A landscape with many valleys, sampled at points; each row gives a point and its height.
A ball rolls from a point to the lowest of its 2 nearest points, and stops where none of them is lower. Distance is the straight distance between rows; heights are no part of it.
<1664>: [104  45 105 126 131  48  80  95  66  94 137 118  93  78 118 111  99 133
  87 109  93  98]  h=37.6
<1557>: [117 111  88 106  71 140  82 102  92 118 103 114  93 125 106 142 117 133
  87 100  96 109]  h=41.9
<771>: [ 89  83 116  99  93  94 123 126 120 107  92 109 100  68 104  97 115  96
 123 114 123  82]  h=18.6
<1928>: [ 99 119  82  88  53 114 104 107 125 108 106 109  94 109  94  93  90  75
 108  98 114 104]  h=21.4
<2055>: [116  73  98 108  99 106 101  95  69 119 120 129  93 102  81 138 104 147
  87  91  75  91]  h=36.0
<2167>: [102  50 138 132 119  35 105 102  40 108 138 122  71  86 128  94 114 109
 103 119  87  92]  h=12.6
<781>: [ 95 119 120  69 106 117 112 116 105 125  93  92  96  80  89 102 125  77
 105 115 121  87]  h=32.3
<596>: [ 87  64 124  96  65  97 106 106  59 102 112 130  69 131 107 105  90  93
 116 117  80  93]  h=25.1
<701>: [ 84  57 111 105  94  62  97  82  57  95 127 112  83 124 114 103  85 113
  88 114  83 108]  h=72.9
<1527>: [139 122  92  97 114 151  94 102 124 148  50  58 105 123  72 110 104 107
  78  71  88 124]  h=83.6
<173>: [104  92 112  80 112  93 148  90 113 113  74  87 109 155  80  94  70  70
 101 109  91 105]  h=42.5
<1754>: [ 97  71 100  92  88  93  89  73  54 102 119 109  84 140 104 109  83 113
  80 102  74 114]  h=75.1
<738>: [102  58  94 116 114  60  89  94  77  85 119 111 102  93 119 119 101 129
  89 102  83  95]  h=40.0
<1391>: [110 163  85 102  97 163  73 120 144 121  54  70 115 100  78  89 103  99
  91  87 118 101]  h=62.8
<2381>: [110  99  90 113  80 121  68  96  67 116 120 118  87 120 107 140 114 148
  77 101  88 113]  h=39.9
<1521>: [ 80 111 101  98 105 125  99 105 140  79  81  83 119  57 101  85 104 102
 112 103 125  61]  h=40.9
<808>: [ 98 124  87  77  93 101  97 104 127  82 101  99 112  93  93  87  94  53
 106  98 119  98]  h=55.0
<70>: [102 116  88 110  99 125  47 103  84  96 120 108 103  87 120 136 131 141
  77 110 118 114]  h=47.3
<212>: [111 131 102  83 129 133  99  99 140 126  45  49 121 103  70  85  94  98
  81  86 106  98]  h=85.8
<616>: [ 87 113  99 105  97 100  74 127 120  75 103  97  97  58 130 111 123 110
 118 117 111  71]  h=56.7
<1640>: [104 106 107 108 102  98 106 130 112 118  88  99 106  84  94 127 122 132
 100 110  88  61]  h=60.0
<2143>: [124  31 113 134 128  48  78 112  59 105 144 132  71  71 122 111  99 138
 106 112  87  93]  h=35.3
<1142>: [ 79 136  79 114  96 139  60  97 131  49  91  80 112  59 121  85 104 112
 111  89 116  77]  h=38.6
<1891>: [ 97  85 122  88  91  99 105 121  77 119 116 125  89  84 102 120 129  98
 110 114 110  97]  h=36.6
<848>: [111 106  97  87 120 110 118 101 104 129  75  79 112 115  67 115 100 129
  82  83  73 106]  h=38.1
<2029>: [103  60 129 113 119  72 150 119 101 123  88 117 107  86  86 100 109 106
 122 112  97  75]  h=7.8
<631>: [127 146  65 119  81 152  86 102 134 113  50  79 116 117  91  91 102  85
  92  68 107 123]  h=20.7
<1669>: [ 91 101 108  67 108  99 103  97  85 114 108  98  97  93  87 109 115 100
  91 103 103 109]  h=39.3
<994>: [109 119  65 113  60 118  75  99 106  85  87 107 104 125 116 110 101  95
  91  82  89 121]  h=53.3
<1269>: [132  95  91  99 117 117 113  98  84 135  95 114 110 112  53 131 100 146
  82  72  66  96]  h=37.3
<2157>: [127 122  83  87  92 142  87  78 103 119  76  67  87 136  94 105  99  91
  83  66  78 150]  h=81.6
<2085>: [100 141  88 109 124 145  77  97  99  98  69  74 120  78  88 110 129 147
  83  76  87 100]  h=36.1
<414>: [ 89  71 130 124 126  54  87 115  86  84 129  96  72  36 148  75 123 108
 131 122 117  92]  h=23.2
<910>: [ 79  84  89 102 110  59 120  70  97  67 124 102 110 125 123  86  72  85
  97 111 116 127]  h=43.2
<2239>: [107 138  74 104  99 144  85  97 120 101  58  74 119  99  93  99 114 108
  88  73 100 123]  h=26.2
<1294>: [ 83  73 128 120 109  54 146 114 107  84 102 113  97  83 124  72 102  69
 143 117 113 105]  h=7.2
<543>: [115 126  73  82  69 111  89  75 107  96 109  90  89 133  98  90  79  62
  87  78  96 128]  h=26.6
<894>: [109  41 127 123 103  59  96  98  43 104 132 130  71 103 121 116  99 118
 104 118  74  80]  h=17.1
<1336>: [ 98  45 131 116  77  81 103 102  50 101 126 138  62 115 121 105  95 101
 119 123  78  86]  h=21.5
<876>: [ 94  76 112  95  92  92 149  89 102  98  81 109 100 161  88  87  58  63
 118 114  86  98]  h=40.6
<1226>: [ 82 111  98  97 129 102  68 108  92  70  98  88 115  60 110 112 119 135
  93 103  91  81]  h=62.2
<1959>: [ 97  96 109 102 136  82  89 116  85  91 111 103 108  54  97 122 123 140
 100 104  85  67]  h=64.2
<2162>: [141  96  96  98 111 137 110  92  85 143  81  95  99 132  54 131  95 135
  79  71  59 108]  h=39.0
<525>: [102 146  98  94 135 168  77  96 118  98  48  52 121  82  81  94 114 121
  87  76 102  89]  h=87.8
<2313>: [111 112  84  81  91 125  77  83  80 108  94  81  94 136  96 111  99 102
  76  78  78 147]  h=79.8
<2274>: [ 81  59 126 113 120  41 132  95  68  79 124 115  93 107 130  88  93  86
 117 122 102 114]  h=43.1
<79>: [115  30 122 132 118  51  84 122  69 101 136 125  59  71 138 100 105 122
 126 119  96 105]  h=32.7
<1609>: [117 153  66  93  79 118  91  74 131  92  99  74  98 115  96  81  89  67
  88  69 104 122]  h=20.9
<365>: [110  78  80  99  79 128 110  88 110 107  73 106 112 136  87 110  87 104
  92  79  90 119]  h=42.4
<93>: [ 95  58 146 120  89  66 145 111  62 106 103 128  76 108 116  87 107  77
 136 119  82  95]  h=29.8
<1946>: [ 81 119 106  86 131  85 135  85 132  75  83  70 126  96 101  80  91  75
 105 113 114  86]  h=54.0
<1328>: [ 81  91 111  75 117  61 105  85  65  96 120  95  98 113 112  95  99  82
  86 116 102 117]  h=54.9
<2308>: [111 132  89 106  76 131  87 128 150 118  68 100 113 102  93 104  99  86
  99 105 124  78]  h=33.6
<537>: [ 92  71 143 108 127  51 153  88  52 111 120 118  88  94 101  92 118  97
 111 115  91 101]  h=22.1
<220>: [112 123  85 124  79 145  75 115 108 108 100 112 106 104 112 145 130 144
  98 106 109 112]  h=43.3
<864>: [ 84 143  82 100 103 154  73  93 134  66  78  76 123  68  97  79 101 102
 105  80 123  87]  h=35.5
<2211>: [ 95 108  98 117 123 127  58 114  97  79 115 104 107  50 108 126 128 169
 103 104 106  87]  h=43.0
<1778>: [ 93 100  78 103  93  97  72 107  95  77  95 102 113  99 118 116 109 115
  88  91  89 114]  h=58.2
<338>: [ 86 127  85 109  85  88  68 106 122  54 132 100  93  56 128  77  99  73
 116 104 127  81]  h=53.0
<2016>: [106  88  95 123 107 102  91 115 105 106 111 112 100  61 100 132 120 167
 102  97  89  83]  h=26.3
<1746>: [119  51 118 112 111  86 128 106  62 122 126 150  89  96  67 123  93 129
 112  95  70  76]  h=32.2
<194>: [101 125  62 111  69  88 100  86 138  71 113 102 106 100 101  78  80  74
 105  80 113 106]  h=48.5
<1542>: [113  66 130 133 137  53 102 118  56 113 150 130  75  36 108 102 128 136
 118 110  97  80]  h=13.1
<1400>: [ 89 124  97 108  81 105  74 128 129  74 118 107  90  56 128 100 115  84
 130 120 128  74]  h=55.1
<1030>: [ 91  94 113  92  91  86  78 116  81  91 129 122  86  70 128 101 123  72
 109 120 129 101]  h=40.4
<1221>: [ 73 113  95  97 112  68 110  74 114  57 121  86 111  83 120  71  89  73
 106 110 128 103]  h=40.2
<150>: [ 86 104  93  72 122  82  93  78  89  82 108  84 111 105 103 100  98  86
  81 100 101 122]  h=52.3
<919>: [ 83  90 101  93 128  80 125  83 104  93  97  85 118  81  92 101 104 133
  90 101  95  95]  h=20.1
<2119>: [ 89 102 119  83  88  81 123 106  88 109 106 103  91  97 108  92 116  62
 112 115 102  93]  h=27.7
<2038>: [110 124 104  81  95 117 110 114 138 139  63  73 106 118  77  90  91  80
  88 104 108  88]  h=59.1
<1776>: [ 88  87 117  79 120  66  95  96  52 108 130 107  94  95 100 106 111 105
  82 112  94 108]  h=57.0
<50>: [ 86 127  83 107  97 128  50  92 107  65 103  86 108  66 127 105 119 120
  93  98 117  92]  h=41.6
<615>: [108  68 105 120  93  92 104 121  97 119 117 124  88  79 100 131 114 150
 111 104  87  80]  h=24.4
<341>: [ 90  58 134 121 124  55 149 119  91 100 100 113  97  76 113  89 114 100
 137 116 100  93]  h=2.4
<1565>: [104 171  71 106  94 157  79  83 134  96  66  52 109  90  92  72 101  91
  95  67 110 113]  h=21.0
<354>: [ 86  59 127 131 110  36 117 111  83  81 130 114  75  79 149  64 101  79
 138 120 114 124]  h=27.6
<1729>: [ 99 108  92 106  74 112  49 110  90  95 132 119  89  91 132 129 118 118
  90 124 124 111]  h=47.8
<859>: [101 116  84 102 109 122  88  94  96 107  79  86 116  88  90 113 120 142
  80  78  89 120]  h=32.4
<397>: [ 98  72 128 106 129  54 152  96  62 119 125 118  96  90  80 102 105 121
 108 106  78  89]  h=18.9
<882>: [ 89 110  99 102 137 117 102  98 108  92  81  81 124  60  80 108 115 150
  94  86  93  74]  h=42.1
<1993>: [ 92  65 123  75  94  97 126  69  59 101 113 111  79 149  91  95  75  80
 104 110  86 116]  h=81.7
<508>: [ 91 124 100 101  98  94 124 112 155 105  71  87 120  90  84  62  81  64
 108 109 134  73]  h=24.9
<1447>: [ 85  73 119 106  96  76 116 117 104  92 112 111  89  58 123  88 118  95
 131 113 121  97]  h=15.0
<1041>: [ 88 102  80  97  68  94  66  86  87  91 129 106  91 108 121  93  93  97
  79 101 114 127]  h=48.4
<1261>: [ 97 122 115  73  87 103 118 115 112 123  95  93  94  99  92  88 109  53
 111 114 114  93]  h=29.9
<1349>: [ 88  86 113  95  90  71 143  72  88  81 126 116  88 141 110  75  67  48
 120 112 112 122]  h=40.1
<1436>: [ 96  90  89 109 107 103  94  99  96 102 102 102 112  78  91 119 114 155
  88  87  90 105]  h=28.9
<844>: [124 131  90  84 103 155  73  97 100 121  92  86  99 109  93 137 127 120
  82  88  99 129]  h=42.0
<317>: [112  83 113  62 125  96 123  82  88 115  94  90 102 131  81 113  94  84
  90  97  86 114]  h=49.5
<2014>: [109 124  91  81 131 119 101  94 105 112  68  62 118 113  76 106 107 113
  80  75  75 119]  h=41.7
<1995>: [ 75  58 121 111 116  45  86  97  61  94 139 116  90  82 131  79 102  87
  92 125 127 117]  h=50.4
<2206>: [110 166  72 117  80 142  81 108 161  95  70  83 119  90  82  70  89  78
 100  82 125  80]  h=28.5
<1096>: [104  80 112 106 122  79  96 126  97  96 106 114 101  61 108 126 127 123
 114 113  98  70]  h=65.6
<66>: [ 88  69  93 119  75  56 117  82  98  71 128 115  86 121 132  80  67  72
 118 111 103 108]  h=46.6
<436>: [ 88  60 118 108  87  67 106 105  81  99 126 121  79  80 128  95 110  98
 119 118 113 106]  h=18.7
<2086>: [108  88  94  82  91 111  85  73  63 104 103  98  90 150 100 114  86 103
  76  87  66 126]  h=77.5
<1781>: [ 94  97  88  98  64  82  96  94 105  87 123 116  88 101 119  90  93  69
 108 103 112 102]  h=45.4
<137>: [ 82  86 108 113  95  66 126 112 122  78 110 111  94  68 123  69 100  63
 141 112 124  96]  h=10.6
<1985>: [ 97 113  80 106  67  75 118  94 128  81 119 109  96 105 105  76  78  60
 117  95 112  96]  h=47.0
<712>: [ 93  93  86 112  68  77  68 108 100  80 134 117  82  85 138  96  98  86
 106 113 115 104]  h=43.4
<1547>: [122 125  91  77  93 119 110 108 149 122  76  86 106 125  68  76  71  44
  99  89 119 108]  h=57.8
<1007>: [ 98  99  63 119  59  94  90  95 118  71 101 108 105 115 119  95  80  87
 100  85  96 113]  h=50.8
<113>: [106  66 120  86 101 103 139 103  86 123  77 114  98 145  67 108  79  97
 106 107  67  85]  h=44.3
<1367>: [ 78  72 118 121 112  44  89 113  94  71 132 100  77  55 147  65 103  92
 130 125 121 109]  h=25.4
<1063>: [110 137  81 109 102 149  57  91  86 103  96  94 108  94 111 129 134 136
  76  89 109 127]  h=44.9
<966>: [ 81 110  96 108 106 112  34 105  92  74 127  97  98  61 133 109 119 128
  86 119 128  96]  h=44.2
<1835>: [ 90  80 119  97 139  59 136  87  81 102 119  99 108  79  87 104 109 127
  99 106  92  91]  h=14.3
<2165>: [107  52 157 134  99  68 134 117  46 111 112 140  69  89 121  90 127  86
 135 109  81  99]  h=31.2
<2314>: [ 96 122 103  97 101 114  84 126 111  97  92  97 105  79 110 126 129 117
 104 118 101  70]  h=58.5
<1344>: [106 162  89  87 120 126 107  85 163  99  73  48 115 102  68  50  66  62
  96  83 124  99]  h=29.3
<2169>: [ 73  93  95 103 110  50  96  83 100  62 131  99 106  92 131  76  84  73
 100 115 126 119]  h=41.2
<1595>: [130 109  92  97 102 141 105  87 101 137  64  67  99 135  77 112  99 114
  81  66  72 133]  h=82.9
<907>: [104  85  86 107  61 105  81 117 102  91 108 121  91 113 124 124 102 103
 106 106  93 100]  h=38.8
<952>: [111 128  84 102  95 140  90 118 123 123  56  84 117 113  82 113 110 115
  86  86  95 112]  h=30.2
<1539>: [ 82  85 124  91 117  67  90 114  59 103 127 118  92  65 110 103 123 107
 105 121 105 100]  h=59.0
<1532>: [ 76 105 114  79 122  80  94  96  89  79 110  89 105  70 113  94 120  88
 100 116 114  89]  h=49.4
<584>: [ 85  70 110  89 113  71 142  81  97  91 106 108 108 113 105  95  92  85
 107 109 110 110]  h=35.9
<777>: [ 97  84  85 114  62  72 122  80 112  71 132 127  88 125 109  73  60  58
 123  96 110 104]  h=48.1
<278>: [ 88  95  94 110 123  74  51 106  59  99 131 109  99  78 104 115 111 149
  64 106  94 107]  h=68.7
<474>: [110 106  94  67 126 106 109  83 106 105  81  68 111 126  87 108  95  90
  81  83  85 128]  h=45.5
<450>: [ 76  72 110 101 130  43 108 101  78  74 120 101 107  91 122  98  96 109
 101 119  94 110]  h=45.2
<1680>: [106  62  91 101  70 120  94  87  88  92  90 123  96 138 102 119  82 105
  98  90  80 107]  h=45.3
<947>: [112  51 147 146 136  34 108 117  45 111 142 126  65  57 127  88 124 118
 123 112  86  99]  h=8.8
<1370>: [109 102 109  90 129  83  99 111  68 115 122 114 105  75  80 131 120 132
  91 101  79  80]  h=65.9
<832>: [117 168  60 108  79 110  96  93 153  78 101  92 111  98  68  63  76  63
 102  67 117  93]  h=27.4
<2322>: [128  83 106  80 101 141 112  84  85 135  79  88  87 150  62 121  82 112
  87  80  60 112]  h=41.4
<766>: [ 97 146  63 117  80 120  63  87 131  57 104  89 110  73 121  86 104  92
  99  82 117  93]  h=41.8
<1249>: [ 88 113 106 104  97 109  57 112  92  90 132 109  88  65 130 120 129 122
 102 129 129  93]  h=46.0
<1446>: [101  58 109 118  86  78 101 111  80 109 126 122  77  85 119 118 108 132
 112 113  91  91]  h=22.2
<2082>: [ 77 118  95  90  98  89  74  99 107  64 116  92 104  67 124  85 106  82
 103 110 118  86]  h=51.4
<139>: [116  62 119 125 106  63  95 111  46 119 145 140  72  87 103 126 105 138
 104 110  69  75]  h=21.2
<1830>: [ 78 140  97  87 108 141  88  95 141  69  83  74 118  70  88  66  92  82
 113  94 127  68]  h=38.3
<1922>: [ 90 134  85  88 104  68 132  75 123  71 123  92 106 121 102  67  70  53
 110 103 120 117]  h=33.8
<2172>: [109 115  96  93  73 117  98 131 128 120  80 108 105 109 101 114 108  81
 105 113 112  79]  h=35.2
<16>: [126 122  79 106  84 127 102 107 140 126  49  79 111 155  73  74  61  65
  88  76  96 118]  h=19.7
<1406>: [105 170  64 114  80 148  62  90 135  70 102  93 110  78 102  83 105  87
 100  74 128 101]  h=45.0
<569>: [100  30 130 129 112  43 103 116  66  90 131 125  65  82 141  84 100  99
 132 118  99 116]  h=30.3
<1331>: [106 185  73 115  94 168  70  99 146  87  68  67 114  82  78  59  90  81
 105  68 122  94]  h=25.3
<676>: [102  73 101  95 106  89 129  78  83 105  93  98 106 135  85 114  86 121
  87  91  63 104]  h=44.5
<2176>: [106  72 125  98  87 100 135 128 105 139  76 120  99 111  81 105 101  90
 114 116 102  73]  h=13.7
<959>: [ 89  71 123  98  79  76 130 102  71 103 108 122  80 127 111  94  94  77
 120 119  83  94]  h=27.8
<1774>: [ 94 127 102 109 128 140  77 120 101  96  97  98 113  55  84 126 129 168
 100 101  96  68]  h=41.1
<1302>: [ 97 156  75  91  93 122  91  79 138  81  82  62 112  95  96  73  95  81
  91  77 109 105]  h=15.4
<1201>: [110  74  97 113  90 102  72 105  63 111 127 132  86 105 103 140 105 149
  87 104  82 103]  h=37.9
<1042>: [ 85  83 114  96 110  62 142  83  96  79 118 112 103 108 115  78  90  54
 120 114 126 119]  h=38.4
<160>: [104 103  87 104  74 117  91 121 119 103  88 114 105 106 108 124 108 102
 104 102 101  96]  h=36.8
<447>: [ 95 117  73 105  89 108 106  80 108 100  75  75 113 120 103 100 101 113
  83  78  81 126]  h=50.9
<167>: [ 96 116 110  67 119 127  93 106 103 114  98  91 103  75  82 115 124 111
  96 102 113  92]  h=35.6
<1728>: [100  74 115 116 123  71  86 109  73 108 140 117  86  46 106 112 122 147
 102 112 103  85]  h=16.8
<2389>: [ 84 135 109  89 101 126  97 125 143 117  66  81 113  78  80  76  97  86
 105 114 129  62]  h=60.9
<1981>: [123 111  85 115  99 140 100 116 111 137  45  90 121 124  70 116 103 131
  80  76  81 106]  h=32.5
<1046>: [107  79  94  99  85 118 109  98  94 122  96 114  99 112  85 128 105 133
  93  93  83 101]  h=38.2
<2204>: [102 133  88  78  86 119  90 107 111 111  86  82 100 113  98 113 111  90
  90  98  91 103]  h=83.3
<1768>: [122 169  95 102 113 177  70 115 140 133  46  46 103 102  78  87 106 102
  90  80 111 118]  h=63.7
<466>: [109 127  91  70 100 121  99 105 139 105  81  88 113  97  81  91  95  53
 101  94 121  94]  h=56.4
<1155>: [ 91 159  93  94 104 163  73 122 135 101  63  76 115  84  85  93 106 110
  98  99 115  85]  h=61.7
<2245>: [105 113  81  89  83 101 116  89 125 103  81  84 108 136  93  90  79  66
  95  88  93 105]  h=33.7
<181>: [101 116  85  70 117 103  96  78 114  84  89  75 117 111  98  96  95  78
  85  85 104 129]  h=49.1
<501>: [ 90 106 101  89  94  63 115  83  98  75 138 117  97  98 111  65  86  40
 113 106 133 118]  h=39.8
<1858>: [101 143  82  92  93  87 107 102 140  69 111 102 111  86  85  68  83  45
 115  93 121  84]  h=56.2
<1333>: [123 128  68 118  79 131 101  94 132 111  49  81 116 137  86  84  84  80
  88  66  96 120]  h=16.3
<2306>: [114  86 112  82 109 106 135  98 104 132  66  84 102 154  71 100  77  94
  91  99  71  95]  h=44.8
<1186>: [ 78  70  97 107  99  60  74  88  61  92 130 105  94 112 120  92  86 115
  72 114  96 119]  h=71.5
<2244>: [ 84  77 114 112 113  74  82 112  90  88 127  99  84  44 127  98 123 128
 116 120 114  87]  h=20.2
<1456>: [ 75 114 105  77 130  96 106  93 114  73  92  76 122  75 103  89 105  93
 100 107 109  86]  h=51.7
<1687>: [117 173  74  95  96 130  92  96 158 105  78  61 109 104  63  54  71  60
  96  68 115 114]  h=30.1
<1329>: [101 133  80  94 105 105 116  92 145  97  64  67 125 123  85  82  80  73
  92  86  99 108]  h=30.5
<118>: [ 98  48 118 101 116  72 151  86  85 102 103 119 105 116  92 108  90 105
 111 105  92  98]  h=32.8
<1569>: [ 78 107  86  98 110  89  67 107  98  62  97  89 115  76 120 102 108 119
  92  99  94 103]  h=60.3
<2>: [ 80 112  81  98  97  79 108  80 123  71 101  84 115  96 117  84  90  88
  98  99 107 105]  h=38.0
<1650>: [106 143  80  84  91  82 130  76 134  85 119  86 100 127  83  67  65  44
 105  89 109 114]  h=32.6
<415>: [114 148  70 102  59 116  97 110 145  98 109 108  98 101  79  81  82  61
 107  86 121  94]  h=24.5
<1474>: [ 75  87 121  93 136  57 108 104  82  71 113  98 106  64 122  91 115  93
 113 118 107  92]  h=47.4
<1355>: [ 91  69  92 115  83  63 120  93 112  79 106 103  97 114 127 100  84  96
 112 107  91 100]  h=45.1
<2266>: [105 124  98  99 134 132  83  98  93 103  99  90 117  60  74 120 126 159
  84  83  93  82]  h=39.2
<1493>: [100  27 137 115 114  68 127  94  48  93 120 141  84 111 110 100  93  95
 120 113  90 101]  h=25.9
<1457>: [106  71 126  94  91  96 108 117  57 121 122 142  81 101  94 127 116 110
 111 114  90  92]  h=34.7
<665>: [108  57 143 108  99  85 127 119  43 121 118 145  76  98  97 112 116  94
 124 111  80  88]  h=33.0
<1657>: [ 81  59 110 122  82  50 106  81  76  80 141 118  77 114 139  68  72  75
 109 120 117 117]  h=47.9
<370>: [123  66 108 110 104  98 105 101  54 122 139 149  85 101  66 134  91 145
  96  91  68  83]  h=34.0
<1890>: [ 85  87  90 103 103  80  56  93  63  97 123 102  97 100 111 106 102 133
  62 101  95 126]  h=70.0
<1145>: [ 93 134 106  90 133 141  93 107 133 107  47  57 126  85  75  86 101 116
  87  94 104  71]  h=86.8
<473>: [ 98  76  93 109  64  89  66 109  82  89 126 127  81 111 135 112  96  99
  99 114 100 105]  h=41.0
<1431>: [ 90 101 100  80 136 101 119  82 109  97  79  77 128  90  81 101 105 119
  87  89  98 102]  h=25.7
<2236>: [103  78 111  88 113  87 132 101  83 120  95 108 105 117  71 116  96 119
  94 100  72  91]  h=41.3
<2141>: [115  88  82 109  87 137  97  94  97 114  76 109 109 119  83 124 105 133
  85  76  86 124]  h=40.3
<1903>: [105 143  76 110  75 134  83 114 154  92  81  89 113  87 100  93 103  88
 103  94 122  79]  h=31.4
<1187>: [112  82 117  97  75 117 121 124 115 149  66 111  98 133  76 107  87  95
  99 112 100  74]  h=15.5
<2258>: [ 89  90 135  89 112  66 142  99  71 115 104 102  94  98 104  93 119  79
 113 116  96  94]  h=25.2
<2147>: [ 88  98 109  99  99  97 121 126 137 105  73  99 117  79  95  84 100  76
 117 112 128  73]  h=21.9
<1725>: [ 98 101 107  72 104 111  83  98  72 119 124 107  93  86  96 123 123 119
  84 107 109 110]  h=42.2
<1277>: [111 120  80  82  78  93 110  71 112  88 122  95  92 143  92  77  63  47
 100  86  98 127]  h=30.4
<233>: [104 107  97  93  59 110 121 116 134 125  85 105  97 124  81  81  81  62
 109 106 111  88]  h=18.8
<756>: [112 133  97  76 120 148  75 100 110 111  86  77 111  91  85 125 124 117
  82  91 105 105]  h=39.1
<1443>: [ 95 146  75 111  99 152  65  95 118  82  73  80 119  77 105  99 120 117
  94  80 113 108]  h=31.3
<480>: [ 97 118  72 116  69 105  58 109 118  71 120 109  99  83 131 105 107  95
 102 101 118 103]  h=45.9
<1758>: [102  93  82 107 105  94 117  76  96  96  78  84 116 128  98 111  96 124
  79  80  69 114]  h=48.0
<421>: [ 98  86 101  89  75 108 127  83 101  98  87 100  92 160  91  91  60  74
 106 100  77 102]  h=38.7
<2139>: [ 85 110  98 102 119 134  94 100 129  85  68  77 129  65  93  99 112 130
  99  94 109  71]  h=43.6
<446>: [108  91 100 101 128  73  77 107  52 108 136 123 100  82  89 130 111 140
  76  97  76  90]  h=67.2
<1300>: [ 97  53  94 107  68  99  96  87  85  73 106 128  89 136 115 103  66  87
 112  99  89 107]  h=48.2
<90>: [102 145  84  95 104 111 109  98 160  97  67  71 127 104  79  60  72  63
  97  93 124  81]  h=27.3
<609>: [ 95  89 124  98  95  97  92 129  84 104 122 130  86  67 120 117 135  94
 124 126 125  95]  h=38.5
<1377>: [ 85  86 101  86  85  92  79  88  73 108 132 111  87  92 115 105 110 102
  82 111 119 115]  h=45.6
<280>: [ 98 149  92  96  92 143  75 125 128  99  81  88 112  87 102 117 122 115
  99 111 110  81]  h=60.2
<2011>: [103 139 106  85  97 132  94 125 148 141  56  71 111 100  71  73  88  78
  90 109 129  79]  h=59.9
<1478>: [ 82  41 112 129 103  42  84  93  69  84 141 115  80 100 143  76  83  89
 101 124 119 119]  h=49.2
<1716>: [ 91  77  91 104  99  70 109  92  98  84 103  97 107 111 115 108  96 112
  94 102  83 103]  h=42.9
<539>: [ 95 102 105  84 110  85 129  94 121 101  81  80 116 106  97  94 100  78
  97 109 103  84]  h=55.8
<2214>: [122 114  96  77  81 131 100 100 110 127  77  80  88 151  85 108  85  77
  92  89  77 115]  h=81.4
<1911>: [102 113 101  86 110 105 115 109 131 122  63  75 119 101  84 101 102  98
  88 106 102  77]  h=57.7
<2053>: [108  63 118 107 101  93 130 129 105 129  86 123 105  91  81 120 106 118
 113 108  96  74]  h=11.3
<2093>: [105 123  65 118  83 121  59 104  94  79  86 103 111 103 121 119 116 113
  88  83  93 125]  h=55.9
<1886>: [104  52 137  92 109  98 130  73  37 104 113 129  74 139  75 107  76 103
 108 108  60  85]  h=79.0
<1513>: [ 76  71 128 112 106  53 149  81  65  80 125 122  87 135 128  76  76  64
 124 127 106 121]  h=41.5
<353>: [107  61 117  96  96  91 107  76  43 110 122 127  79 131  86 118  84 122
  91 101  61  88]  h=77.4
<2075>: [101  98  95  85  67  98 114  96 104  99  96 106  93 140 101  96  82  66
 105 104  86  98]  h=36.3
<669>: [120 136  84  88 115 144  93  91 150 114  54  54 120 104  80  81  93  77
  88  73 116 111]  h=85.0
<862>: [ 82 143  76  99 107  82 122  68 138  64 102  73 119 106 102  68  74  73
 102  95 115 106]  h=35.7
<1677>: [113  95  95  71  76 126  93  82  87 107  97  96  82 154  93 106  78  73
  92  90  78 126]  h=79.9
<1262>: [106  33 122 112 119  69 132  90  57 101 123 137  91 106  91 111  86 119
 111 103  79  91]  h=29.1
<1215>: [139 124  90  97 104 148  91 102 144 142  46  56 109 128  76  86  85  80
  80  73 108 125]  h=84.2
<73>: [111  93 109  92  68 121 123 113 121 145  64 103  94 149  73  86  71  72
 100 109 101  86]  h=17.0
<751>: [115 115  98  74  86 118  98 109  95 127  85  89  93 134  89 120 103  97
  88  97  75 105]  h=82.3
<1573>: [ 98 123  78  79  96 112  74  90 113  77 101  92 113  93 105  98  99  77
  91  87 113 120]  h=52.4
<2223>: [119 134  88 117  99 156  81 112 105 123  87 103 111 100  89 144 135 155
  91  97 104 110]  h=44.4
<1181>: [ 95  53 136  88 108  97 151  76  61 103  99 120  86 149  83  99  73  87
 118 113  77  94]  h=80.2
<1068>: [118 102  92 109 110 116 114 110 104 131  71 102 119 108  61 122 103 144
  81  79  70  91]  h=35.4
<177>: [131  81 113  77 101 129 107  95  72 135  99 113  85 136  68 134  97 110
  91  93  68  92]  h=44.1

Two balls start at each pair of points below. Name the first point that both come to, or write never.
<2214> / <365> -> never
<1911> / <1640> -> <1532>
<616> / <1030> -> <1336>
<2169> / <712> -> <1302>

Where does a ball stop that starts at each point below?
<525> -> <1447>
<70> -> <1835>
<1145> -> <1959>
